Each row is a point on a tangle of strands that fork, close into loops and nearly touch. The rows are in no order.
Two points are linked if the straight distance between their rows is under 116. Some points are linked to none.
sogiz: [ 32   4  14  17  24   1   1  -2  12   8  -9   6 -29 -32  -4  15 -39 -32
  -2  11  13   5  22   7  19  38   0  29 -11   6 -25   3  25 -19 -24  38
 -13 -25  -8  -9   1 -45  -9 -32  -2 -20  -6 -36  21 -62   1]
teso: [-11  -6 -40  -6 -19  17  -4   4  -2   4  34  33  10  47 -32 -19   9   7
  24   2 -10  11  -5 -34 -23 -27  10 -28  40  22  -3  13 -26  -1  37   1
  35 -22  27 -13   3  12 -12   2  24  23 -10  40 -22  44  36]
sus: [-13   8  27  30   5 -27  -7   8   9 -28  33  10  13 -20  -1   5  -7  -1
  18 -17  29  -3  13 -14   4  36 -35  26 -20  -6  -8  -3  17  40 -32  -1
 -34  -4  24   1 -39 -20 -26   6 -31  -9  22  21  10  29   2]
mupa: [  7   0  38  16  10 -21   2  -8   0  12  -5   2  -3 -29   6  39  17   4
  14 -22   7 -26   3  45  20  24 -32  21   1   2 -27 -22  18  26 -12  12
 -30  33 -16   4  26  -3 -18  -4 -12 -29   4 -36  -3  -7 -37]
rekot: [ 11   0  35  17   4 -29  10  -7   7 -13  10 -13  -2 -30   8  33   6  -6
   5  -4  23 -14  10  35  18  29 -36  21 -12 -17 -22 -24  37  27 -27  23
 -25  34 -11   0   6 -17  -7   0 -20 -31  21 -17  15  -3 -21]
mus: [ 16  21  -4  -3   1 -21   7   2  -7 -41   0 -19 -25 -32  -2  -6 -47 -28
 -27   3   8  30   1 -12   3  28 -18  26 -41 -14 -34  -2  52   2 -16  13
  -8  -7  -5 -32 -18 -38  10 -26  12  -8  -5  19  43  -9  -2]
Sep: [-13  15 -43   5   9  -4   2 -15  29   9  20 -24 -22  16  67  -3 -34 -22
  -6  -6  13  14   3 -46  -2 -27  10   7  17  16  36  13 -22 -26   2 -35
  38 -20  30  41   4 -27  44  -8 -30  -1  21  38   8 -18  12]
bal: [ 13 -13 -14 -25   3   6  22  -9 -14   5   9  -1  21  29  11   9  24  29
  -9  26 -24 -21  -9  -9 -16 -45  10 -49  -5 -15  45 -21  -2 -12  -4 -21
  16  12  12  37   0  29  47  15 -14  15  14   7 -12  39  15]
batum: [  8 -23  -9  25  25   7   9  -1  26   6  30   9 -10   4  25  18  30  17
  14  21  10 -26   9  -7   5 -11  12 -15  15   2  20   8 -15 -27   2  -2
   8  17   9  46   6  -5  35 -11 -32 -17  36 -12  -4   8  16]
posez: [  3  -7  11 -36  -2 -11  12  -6 -37 -29  11 -39   4  22 -12 -27 -18  24
 -58   9  -2  18  -4  -2 -28 -15  -4 -32 -44 -41  10  19  17  30   0  23
 -20  36 -25 -29 -21   3 -18  30  19  26   1  40  41  32   7]
nuku: [  3  11   2   8 -18  13 -18  27   4   4 -24  -4  -5   0 -21 -11   5 -17
  25 -14 -21 -20   4   8   0  39 -13   7  33  51 -31  69 -23 -16   1  38
  -5 -15 -42 -20  -8  14 -41 -20  -1  11 -24 -10   1 -35 -11]
baru: [ 14 -15 -19  21  18  -5 -14  18  28   6  18   7 -16 -31  -9   9 -23 -19
  -4  23  20  19  14 -39  -7  17  21   5  13  24  11  26 -11 -40  -6   9
  22 -25  35   1  -6 -30  -4 -31   7  -7   8   4  23 -11  21]
Vikar: [ -1   3  20  26   5   6 -15   0 -15   7 -21   4  18 -25  50   1 -20  -2
   2   7  21 -27   0   1  22  39 -13  21 -18 -28  16 -42  37   8 -20 -30
 -22  18  19  10 -22 -10  33  23 -56  -8  53 -24  25  -2  12]
tovu: [-26  15 -31 -26 -12 -19 -14  21 -50 -44  -3 -11  22  -9   5 -28 -24  -3
 -33  13 -31  21 -16 -52 -10 -18   7  -5  -1   0   6   2   0  15  16 -25
   3   9  35 -36 -43  10   4  21  15  20 -20  31  22  40  19]
sulug: [  1 -22  -7  29  24  18  13  11  37  25   9 -18 -38  -4  34  18   1 -21
  -4  22  36 -12  28  -1  25  -7  14  26   6  -1  21  27 -17 -43   7  -8
  42 -11 -22  38  25 -29  25  -1 -26 -20  33  -4   4 -77   4]
Zoke: [ -3  15 -63 -19   0 -20  -1   9  -1 -11  31  -5  -3  14  26 -22 -14 -26
  -9  12 -11  25 -14 -56 -13 -32  20 -17  29  13  14  19 -28 -18  24 -32
  48   0  45   3 -10  -4  17  -3  28  11 -14  45   9  25  15]
pivo: [  6 -13  17 -39 -11 -10   2 -18 -28 -26   0 -38  -8  21 -19 -34 -17  23
 -71   3 -21  27 -22  -1 -24 -27  15 -45 -34 -46  19   7  11  22  25  24
 -23  33 -35 -36  -5   0 -20  28  42  38   5  15  22  32  -2]
dok: [-29  20 -20  17  -1   9   0 -21 -14 -11  -9  19  12 -27 -21  -9 -28 -35
  30 -28   4 -21 -28   2 -19  30 -30  30 -21   5 -37  -7  37  37   6 -40
 -31  -8   0 -22   0 -21   1  -8  -3  12 -27   1 -13  49 -41]
Zuref: [ -2  13 -56 -20  -4  -2  15   5   5  -5  24 -25 -13  19  30 -29  -6 -17
 -18  22 -17  39  -4 -26 -16 -50  24 -19  14   7  15  26 -38 -16  16 -14
  57   7  21   4  15   3  14  -2  39  -4 -18  46  14 -14   6]
Sodo: [ -1  -2 -15  18   2  11   2   6  25  23  42   3 -12  22  15  15  40  -2
  30  -2   6 -29  31 -15  20 -10 -24 -10  41  38  14  48 -50   9  17  -2
  29 -26   7  54  28  17 -14  26 -32 -11  12  30 -35  -8  15]
leger: [ -6   9  10  23   8  -5 -10  -3  -2   6 -13  16  24 -25  30  -2 -10  -8
  21 -10  12 -26  -6   6  15  40 -15  30  -7 -13  11 -40  27  24  -7 -22
 -32   5  33  12 -14  -4  14   8 -41 -16  21 -22  -8  13   3]
vabe: [-20  18 -20  -8 -28  35   8 -22 -15  18 -25  36  38   2  -9 -11  -6 -36
  61 -30 -29   3 -21   8 -13  -6  -3   7 -12  16 -17 -33  -4  44  20 -44
  -3 -45   7   0   2  11  17  -5   7  18 -39  -6 -59  17 -21]
kone: [-31  17  10   8 -15  -7  -8  -5 -22  -1   4  42  10 -20   0   4  11  -3
  39 -39 -12  -9 -10  34   5  14 -21  21 -16  -5 -17 -27   6  52  22 -35
 -26 -34  25  15   9  15 -24  -5 -13  -3 -32 -12 -57  31   5]
Kidat: [ -2  -7   9  39  14   6 -23   2 -18   0   4   6   9 -25  42   3 -11   4
  -6   5  17 -33  11 -21  17  24   4  13  -4 -25  26 -19  24 -18 -20 -35
 -14   7  12  20 -31 -19  45  10 -62  -3  80 -14  24  10  43]
fakis: [ 11 -26  -5  23  21   8   5  23  40  16  20 -20 -25  -1   6  23   8 -21
   1  29  27  -9  33   0  21   3  13   7  20  28  17  57 -41 -37   0   9
  34  -5 -12  40  18 -14  -6   0 -23 -19  11   2   1 -58  14]
debus: [-32 -15 -12 -35 -36   0 -12  -5 -30 -37   4  22  32  42 -35 -35 -10  19
 -10  -6 -28   6 -17 -30 -23 -32   0 -28  -4 -12   4 -10   8  31  45 -17
   0 -22  25 -32 -26  22  -4  22  13  44  -5  31 -29  57  36]
Luvo: [ -3   3  35  42  29 -27 -37  -6 -35  44  -5  40  -7 -26  36   8   9   8
  35 -31   9 -34   9  10  24  38 -18  22   3  16 -15 -17   3  21  15 -23
 -44 -10  34  42   9  -2  -8   8 -17 -42  18 -35 -18 -23   8]
Gabu: [ 14   7  33 -17  -2  -6  13  -4  35  18 -42  -2 -15  -4 -12  42  17  14
  -8  -5   0   3   6  51   4 -17   3  15  -3 -10  -1 -37   6  -4 -21  20
   1  26 -39 -24  19   4   0  -1   1  -9  -8 -41  -7 -25 -50]
Mored: [ 15 -26  22 -19 -16  19  -2 -13  23   5 -16  -4  -6  45 -43  -2   9  39
 -25   4 -13  28 -12   6 -18 -35  33 -48  22  -6  22  -5 -30 -10  17  37
 -10  10 -28 -14   9  20 -13  16  38  23  -5 -10  -9   8  -1]
mon: [ -3  -7  20   2   4   1 -14   8   0  24  -1  21   9 -10   0  14  44  26
  42 -21  -7 -13  18  20  19   4 -14  -6  31  28  -9   3 -21  14   4  12
  -7  -9  14  26  14  35 -30   6  -5 -13  -8 -16 -30  -9   3]
guvid: [-41  15  15  15  -3 -25 -35  13 -17  -8  23  49   5 -19  22   0  22   4
  25 -30   9  -2  -5  13  24  30 -15  31 -18 -14  -5 -19   1  41   5 -36
 -32 -43  48  20 -19   4 -23  11 -34 -12 -11   5 -57  42  27]
Fif: [ -9  13 -33  -1  -2   9   0  -1   9  20  16  24  23   9   9  -6  19 -24
  51 -10   5  -7   0 -17   0   2   8   8  21  14  12 -22 -15   3  18 -25
  23 -42  50  21  -3   7  10   3  -9  -9  -6  10 -35  28  12]
Teb: [ 16 -28   0  11  20   7  10  33  35  10  18 -11 -20  16 -12  15  21 -10
 -14  36  23  -8  30   9  20 -14  18 -11  19  18  13  71 -45 -40 -16  27
  29   7 -29  36  18   4 -15  -4  -9 -14  -2   1   1 -41  16]
Rato: [  8 -22   8 -14 -27  33  -2   3  26   5 -24 -18  -7  42 -42 -11  14  24
 -17   7  -6  32  -7  12  -6 -29  36 -36  26   6   7  14 -36 -27  14  34
  14   0 -40 -26  11  16 -13  13  39  17 -17   4  -5 -16  -2]
dur: [  8  -6  -2  29  17  26  -4  -5   1  58  -8   7   0   1  50   3  17 -33
  36  -9  15 -31   4  12   6  13  12  27  15  -1  15 -29 -13 -11  18 -23
   4   8  16  34  12 -11  35  15 -23 -32  34 -24 -11 -39 -15]
bipi: [-14  -1  -7   9 -42  11 -22  -9  -7 -31  -1   8 -17   2 -59 -14  -8  31
   6 -18  -2   1 -11  -1 -14   5 -26  -8  27  23 -36  30  10   5  32  31
 -11   6 -22 -38   3  -2 -41 -13   7  22 -10   5  16  26   3]
lubu: [ -8   1 -19   0 -38   6 -14  -6  -5 -30 -12   0  -9  -9 -40 -23 -21  12
  11 -12  -7   7  -9  -9 -19   6 -16   8   7  18 -35  10  22  -2  29  15
   1   6 -11 -49   0  -1 -11 -19  10  21 -25  13  19  24 -18]
Pudoz: [-15   8  29  11  -1 -13   3 -17  -8   2   1  11  16 -23 -14  24  21  10
  27 -41  -5 -21  -5  39  -1  15 -35  15  -8  -3 -24 -33  20  44   4 -18
 -28  11  -3   8  26  14 -28  -5  -7  -7 -12 -22 -30  17 -26]
paf: [-14  31 -53 -19   0 -19  -5  15 -15 -12   9  -7   6 -12  27 -18 -27 -45
  -7  -4 -14  25 -26 -58  -7  -4  22   9  26  13  13  -5 -10 -32   9 -42
  31 -10  57   1 -22 -10  26  -4  20   8  -8  22  14  13   8]
nez: [ -2  -5 -28  -1 -24  35   5   6  13  15  30  12  13  48 -30  -4  29   0
  26   0  -4  -1  11 -14  -9 -20  -2 -28  48  23   3  24 -44   0  22  13
  39 -23  10   6  23  22 -24  19  11  10  -5  36 -28  13  27]
mef: [  3  10   7   7  -6  46  16 -26   0  29 -41  -3  16   8 -20  13   4 -21
  36 -33 -25  -2 -17  26 -19 -19  -6  -1  -5  17 -30 -16   0  30   7 -29
 -10  -8 -35 -22  26  13   9 -11   5  23 -36 -26 -36 -15 -69]
Divun: [ -6  -7  21  15  -4 -22   7   0  -1 -45  41  -6   5   3 -32   9   9  15
   2 -13  25   3  17  10 -12  14 -36   0 -14 -14 -32  17  12  39 -29  29
 -30  25  -6  -9 -25 -12 -36   8  -8  -7  21  36  19  36   1]
midu: [ 20   2   2 -12  23 -12  15  15  27   2 -19  -4 -19  -5  13  -6  10  10
 -21  39  19  21  10  19  28 -16  22  12 -24 -15   3  -7  18 -45 -31  18
  20  -7 -20   6   6 -10  13 -20  26 -18  -9 -34  25 -54   4]
Megut: [ 26   0  14  13  38   7   7  -9   6  20 -25   9 -16 -21  25  10 -35 -30
   4   8  16  -4   6  18  15  30   3  35 -11 -15 -20 -19  28 -14 -21  18
 -16  -8  -5  -6   8 -36   5 -24 -11 -19   6 -45  15 -62 -16]
Gug: [ 16   0 -12  10  -6  15  -7  41  18   2  -4  -6  -4  -4 -27  -6  -3 -20
  14   9  -5  -4  13 -11   1  31   5   4  31  47 -13  71 -35 -38   2  33
  23 -21 -22 -23  -6   7 -36 -18   7   7 -16   0   7 -37  16]
fulun: [  9  -3   8 -13  -4  10  12   3  13  11 -27   1  28  -4  22  21  26  10
  21  11 -11  -6  -2  15   4 -17   3  -8  -5  -8  22 -54   8  -1  -7 -10
  15  16  14   9   2  25  36   8 -14  -5  16 -26 -14   1 -17]
Kadiz: [ 16 -18  -3  23  20  -6 -22  12  26  18  19   5 -26 -41   1  16 -36 -26
 -19  24  30   8  24 -24  -2  18  31  11   4  16  13  21  -1 -48 -19  15
  21 -38  23  17   1 -58 -11 -37   1 -19  26  -7  26 -34  31]
vuzos: [  5   4  34  49  34 -25 -29 -12 -30  38  -3  29  -2 -40  25  16 -33 -15
  18 -29  13 -22  11  -2  13  51 -20  34  11  18 -21  -6   8  26  -3  -2
 -55 -12  22  19   0 -28 -24 -13 -16 -36  20 -29  -3 -25  -5]
zul: [ -4   4 -41   8  10   1   8  -4  24  21  13 -20 -10   0  48  -3 -17 -30
  13  -1  18   6   1 -26  -3  -7  16  14  16   8  29   2 -13 -34   2 -30
  38  -9  40  29  10 -15  38  -3 -19 -10  24  18   9 -24   5]
gemo: [ -4   8  22  42   9 -11 -41  -7 -33  46  -4  41  17 -14  50  -4   5 -10
  26 -24  13 -45  -1  12  10  35  -6  33   8 -11   3 -40  11  20  15 -46
 -44   3  28  42  -6 -16  23  11 -39 -29  44 -39 -19  -9  14]
zuror: [ 21  23  -9 -15   3 -25   1   1  -2 -39   1 -14 -32 -27  -1 -27 -27  -5
 -44  30   3  42  12  -9  16  -4   0  13 -41 -10 -23   7  44 -15 -16  22
   0 -11 -14 -16 -17 -26  -5 -39  50 -12 -19   0  44 -30  23]
menos: [-14 -20  13 -20 -32  11  -5 -26  -1 -30   9  21  28  36 -41  -3  14  38
   1 -20 -16   7 -11   1 -25 -26  -5 -23   9 -19   5 -23   6  34  26   4
 -10 -10  13  -9  -7  33 -17  10   5  34   0   5 -34  38  20]
zizot: [ 16   4  18 -27   4   3   7  13  38  14 -43 -10 -23  12 -18  13  15  20
 -21  11   7  24  12  41  15 -24  21  15  -6 -10   0 -15   1 -27 -23  34
  18   2 -45 -24  12   2  -1  -4  19  -7 -24 -28   2 -36 -25]
pepu: [-17  20 -16 -27   1 -24 -11  26 -64 -41  13 -15  13 -11  12 -25 -30   0
 -51  22 -13  24  -5 -54  -7 -17   3  -8 -26  -8  11  22  -1  22  -4 -19
  -7  17  19 -40 -54  -3  -9  30   4  20 -18  43  41  32  12]
sogim: [  2  -5 -42 -18 -11  21   9  14   9   1   7 -27 -15  24   0 -37   8  -6
 -17  23 -12  39  -2 -12 -10 -39  36 -25  18   7   2  32 -37 -27  17   8
  51   8  -7 -20  25  13   4  -2  57   2 -20  42   5 -25   9]
Gof: [  1   2   2 -27   5 -17  10   8 -51 -34  16 -29   2  -2   4 -25 -27  14
 -57  21  -3  24   6 -18 -13 -12  -7 -22 -52 -26   8  23  16  32 -13   8
  -9  31  -3 -29 -46  -3 -10  26   5  15  -7  44  50  22  13]
Dofu: [ 18 -25  26 -27  -4  -8  -3 -16  17 -16  -4  -1 -13  26 -28   2   0  44
 -51  22   9  21  -5  19  -9 -21  22 -29  -6 -29  19   3  -2  -7  -8  53
 -25  33 -36 -11   9   7 -13   0  26   3  -9  -6  10  22  -3]
Zuf: [  1  23   5 -38  -9 -17  14  -1 -22 -20 -38 -37  12 -11  17  23 -11  17
 -41  18 -28  24 -16  21   4 -29  -2 -11 -27 -28  21 -45  32  -3 -24 -21
  20  26   1 -12  -4  23  25  18   0   9  -5 -20  22  -6 -11]
vabev: [ -4  27   3 -41 -15 -17   8  -4 -41 -40 -24 -56   4 -13  -1   6 -12  11
 -59  11 -32  34 -17  15  -7 -33  -3 -10 -27 -36   6 -21  34  13  -8 -17
  12  26 -10 -33  -8  17   2  20  19  16 -17   1  34   4 -10]
sur: [ 15 -29  -2  13  21   1  12   2  14   2  43  25 -10  13   1  12  33  31
   1  30   6 -26  13  -4  -1 -12  16 -27  15   2  20  24 -28 -25 -10  15
  -4  22  -2  50  16   6  22 -14 -19  -7  15  -3  -6  19  17]
sesi: [ 10  12  26  -2 -12  19  11 -17  17  24 -38 -18 -10   2 -33  32  12   0
  13 -35 -14  -8 -10  44 -10  -8  -4  10   6  11 -23 -12  -3   6  -8   4
  -7   5 -46 -32  27  12  -9  -7   8  19 -26 -31 -23 -18 -64]
Vuz: [  3 -17  20  46  24   1 -15  10 -14 -12  36   9   2 -18  30   6 -17  12
 -27  24  13 -26  11 -41   2  21  11 -11 -22 -16  26   6   9 -19 -44 -19
 -20  -4   3  21 -38 -39  40  -1 -57  -1  74  11  27  22  45]
zis: [ 21  -4  13  30  51  30  -9  -6  -8  59 -29  14  -4  -8  43   5 -18 -37
  13   5  19 -22   6  17   4  29  22  34   8 -12 -15 -15  -3  -7  -4  -7
 -13   5  -2   9  11 -21  14   3 -14 -30  24 -44  -6 -75 -28]
labiv: [ -3 -10 -19  30  13  21  10  -4  30  38   7 -16 -24   8  60   9  -1 -24
  12   1  28 -17  18  -5  14  -5   7  25  14  -6  23   5 -16 -31  21 -22
  35   0  -2  38  24 -24  45   7 -33 -20  48   2   1 -55  -3]
nolo: [ -5   8  29 -10  -6  -6 -14  15   0  19 -35 -12   4  -1 -10   9  18   8
  27 -43 -19 -30   6  33  13  26 -24  -5  23  45 -28  44 -20  -1  -8  31
 -10  -4 -48  -3   9  34 -51  -2   9  -1 -20 -20 -14 -34 -19]
Pomu: [ 18  17  -2 -22  19 -23   7   0  13 -13  -8 -10 -21  -7   1 -24   2  16
 -39  41  12  38  13  13  27 -27  19  11 -33 -15  -7   1  33 -32 -28  22
  13 -10 -28   1  -7 -13  -5 -33  54 -15 -26 -20  38 -44  19]
nivu: [-44  27  -6  19   3   0  -7  -7 -20 -12   7  33  13 -23 -10  -9 -26 -36
  28 -38  22 -20 -28  -5  -5  47 -29  45 -29  -5 -27  -7  29  45   4 -53
 -40 -24   5 -12 -14 -26 -16  -8  -4  11 -25   5 -25  52 -26]
Kop: [-18  10 -33 -21 -32  17   7 -11  -3  16  -4  16  43  15  -9 -14  15 -27
  58 -16 -20   4  -6 -12  -7 -13   7  -1   5  12   3 -39  -9  14  16 -29
  29 -40  39   0  -1  18  16   5   7   8 -19  13 -42  22   7]
Ledo: [ 10  -4   2   9   7  19   7   1  11  40 -16  11  22  -1  36   9  34 -20
  46  -1  -2 -23   0  15   9   1   2   9   4   4  17 -49 -12   1  10 -20
  10   2  21  31  11   6  32  18 -18 -22  19 -25 -21 -17 -16]
potor: [  4  26 -31 -16  19   0  14   9  -9  -9 -21 -12  -9 -16  32 -27 -21 -32
 -12   8 -24  28 -21 -10   0   5  27  27  -8  -9  -9 -14  11 -38 -18 -11
  25 -12  30 -10  -2  -4  26 -18  22  -7 -15 -12  30 -49  -5]
tugu: [  8 -15  33   1   2 -19  14  -2   4 -34  28 -14   6  15 -16  13   8  33
 -27  16  24   2  11  19 -12   2 -24 -12 -22 -30  -4   9  14  33 -36  40
 -33  42 -22   3 -20  -7 -13  11 -13  -6  20  22  24  33  -4]
vob: [ 17 -34   4  -4  15   5  11  16  21  22  27   9 -17  28 -17   9  27  22
 -25  40  20  -9  10  11   8 -24  35 -31  17   4  27  49 -48 -44 -16  33
   7  27 -37  40  23   8  -1  -7  -1  -9  -5   3   1  -8  10]
Ras: [  8  -1  18   0 -36  -4 -12 -23   7 -16 -10 -32 -28  -2 -70  26  18   9
 -18 -27   4  -1 -16  46  -7   1  -7  -7  11 -13 -28   0  19 -11  -6  34
 -12  16 -56 -29  21 -11 -29  -2  21   5   4  -9  16  24 -29]
gobo: [-12   0 -54 -21 -10  -5  -2   3  -2  -2  31  21  11  33  -7 -24  -2  -9
  13   7  -8  13  -5 -51 -18 -32  15 -28  30  22  10   6 -22  -8  32 -18
  39 -14  43  -6  -7   7   7   2  26  19 -13  45  -9  52  27]
dem: [  2   4  44  -2  21 -15  -8  14 -10  41 -38 -11   2  -9   7  25  22   4
  25 -39 -14 -40   8  37  26  29 -26  -2  10  43 -29  25 -14   9  -4  20
 -20   5 -46  12  16  26 -40   6   8 -13 -17 -32 -17 -42 -33]
ketug: [  1  20  -1  -4   1 -17  16  -5  -8 -34 -11 -32  -2 -24   3   2 -34 -23
 -16   0   7  14  -6   2   0  31 -25  22 -38 -20 -22 -15  48  11 -24   1
  -7  14   3 -31 -13 -17  11  -6  -6  -6   1  12  37   7 -12]
Ran: [  1   5 -26  10 -16  27   9  10  29  20  25 -12  -1  32  -1  12  31 -17
  25   2   2 -18  25 -13  16  -3 -25  -4  46  33  16  44 -51  10  17   8
  42 -25  -1  27  41  24 -24  31 -10 -11   0  41 -37 -11  15]
lilig: [-41   3 -28 -35 -30 -15 -12  14 -33 -43  -3  14  30  10 -18 -35 -11   9
  -9  -1 -22   6 -13 -46 -10 -17  -5  -6  -1   4  -3 -12  12  23  31 -30
   6 -14  30 -37 -38  16   4  17  13  33 -16  34 -10  58  22]
Tadeg: [-13  -5  44 -13 -36   4  -9 -22  18  -6 -16  -3 -11  18 -50  24  30  37
   8 -51 -14   6 -10  29   0 -16 -13 -33  41  15 -12   0 -15   8  12  15
 -15  -3 -39  -1  18  30 -54  15  16  31   1 -24 -22   4 -16]
Lida: [ -9  11 -21   5  -4  11   1  -8  -1  -7 -19  13   0 -22 -13 -10 -29 -14
  27 -19  -5   2 -10 -12 -10  21 -14  23  -1  16 -25  -7  15   5  11   2
  -8  -7  11 -37  -4  -5   7 -29  -1   9 -32  -4   5  17 -27]
fati: [ 12   6  20   1   3 -17  20  -1   4 -27  -7 -29   7 -18  15  22  -8  -7
  -7   7  21  -8  -2  27  10  30 -32  16 -36 -35 -12 -28  48  21 -34   8
  -9  28  -5 -16 -10 -16  11  10 -21 -16  21  -4  32   7 -16]
nimo: [ 15  -9 -22   9   4   8   0  23  20  -1   3   7 -10 -17 -20  -4 -13 -14
  13  15  11  21  16 -22   0  17  16   5  18  32  -7  32 -21 -37   2  28
  20 -14  12 -27  -2  -2 -16 -26  11  -2 -15   4  17 -19  11]
lelin: [  8   2   6 -33 -13  -3  14  -3   7  -4 -41 -25  22   8   8  15   6  15
  -4   6 -25  24 -11  15 -10 -30   5 -15 -11 -15  16 -46  13 -10 -11  -8
  19  19   4 -15   4  29  28   1  11   9  -6 -17  -2  -4 -21]
Fem: [ -9  10 -11   1 -13  52  16 -28 -11  24 -40   9  36   9 -12  -5  -4 -34
  53 -28 -26   2 -20   3 -17 -13  -4   1  -6  24 -27 -25  -3  38  14 -39
  -7 -28 -13 -12  16  12  24  -6   9  16 -39  -9 -46  -5 -49]
geg: [-23  -4  18   0 -47  18 -19 -21   1 -19  -3   6 -13  12 -58   2  15  32
  17 -43 -17   2 -17  20 -11  -3 -24 -22  36  17 -28  12  -2  12  32  16
  -7 -10 -26 -13  15  17 -54   2  12  34  -8 -14 -14  13  -4]
Mufem: [ 14 -21  35 -17  -2 -13   6 -12  13 -23   7 -10  -6  19 -31  14   4  43
 -48  16  12   7   0  23 -12 -10  -3 -19 -17 -37  11  -4   8  15 -20  46
 -32  39 -34  -4   1   2 -12  13   4  -1  10   4  12  32  -8]
Dup: [-34  12  -1 -17 -25  -5   6  -8  -8 -29  -8  -5  37  -5 -20  -4  -3   1
  17 -21  -5 -11  -4   6  -9   9 -28  21 -30 -11  -2 -36  31  44   3 -37
  -4  -5  21 -18 -20  17  -3  13 -19  20 -15   8 -17  45  -1]
rasas: [  6  -8 -18 -24  -6  23   1  15   9   3 -10 -28 -17  28 -18 -35  17  10
 -35  27  -1  42   3   9   3 -40  44 -24   9  -1   0  32 -27 -37  11  23
  42  -3 -31 -24  15  12  -3  -3  63   8 -25  17   6 -34  12]
nus: [  2 -35  23 -21 -24   4   3 -17 -11 -12  26  33  18  51 -42 -12  22  47
 -18  -3 -20  -2 -15  -2 -33 -20   2 -41   8 -27  23 -15  -8  22  20  17
 -27  -8  15  12  -1  34 -11  22   6  37   4   7 -42  42  28]
neda: [  3  11 -28  -8  14  10  14  -2   1  -2 -32  -5   2 -15  18 -16 -23 -25
  13  -3 -14  18 -13 -13  -8  10  12  20  -6   4 -17 -18  13 -23  -3  -3
   8  -7  27 -27   3   1  26 -20  12  -4 -24  -8  17 -23 -17]
Zuk: [ 13   1  44  17  32  -3  -1   6  -1  52 -33  13  -5 -18  24  35  27  -5
  23 -17  -4 -33  12  32  29  21 -11   8   9  21 -19 -16 -15  15  -1  11
 -18  16 -23  14  17   7  -9  18  -1 -32  -6 -50 -14 -51 -45]
fil: [ 13 -18  -2  26  32  -9  13  10 -20 -17  41   5  -6  -2  22  -7   0  22
 -31  42  -3 -29  -2 -35  -3  12  17 -28 -33 -21  35  18  -1 -26 -23 -16
 -18  12   6  29 -18 -11  45  -7 -37   5  39  17  24  32  42]
vobo: [ 15 -15  15 -41  13 -13   4  -9   2  12  -1   2 -19  21  -9 -26   2  35
 -65  46   5  25 -10  17   3 -38  44 -34 -31 -39  36  12   3 -26 -14  41
  -8  24 -46   5   6   7   1 -10  47   0 -11  -5  13   7  10]
sufu: [-15   6  19  31   9 -22 -21   4   0 -13  20  29  16 -25  15   2   5   9
  20 -12  18 -11   4 -17  13  37 -23  32  -4  -3   2 -13  16  29 -12 -11
 -41 -12  38  12 -25  -6 -17   2 -35 -14  17   3 -12  27  13]
lop: [ 15 -17 -16   8  12 -25  33   0 -17   5  54  -5 -21   7  17 -13   0  28
 -37  41 -11 -33   0 -22 -12   1  24 -36 -32 -14  53  25 -18 -34   7  -6
  -5  26 -12  40   4  -1  49 -34 -19  12  13  26  16  38  38]

A tip is a point with one link. Name the tips that can be reached along the links from each point below, in the order of the rows.
Zuf => sogiz, Sep, batum, vabev
Gof => pivo, nus
bipi => nivu, potor, Tadeg

A fork is a point with three links, a tip a point with one. Leave the first point through the second and follow the links. Name the first fork or tip that comes.
Vikar / Kidat => lop
Sodo / Ran => Zoke
tovu / pepu => pivo
guvid / kone => mupa
Zuk / dem => Kadiz
mupa / Pudoz => sufu
posez / Gof => nus
sogiz / Megut => dur
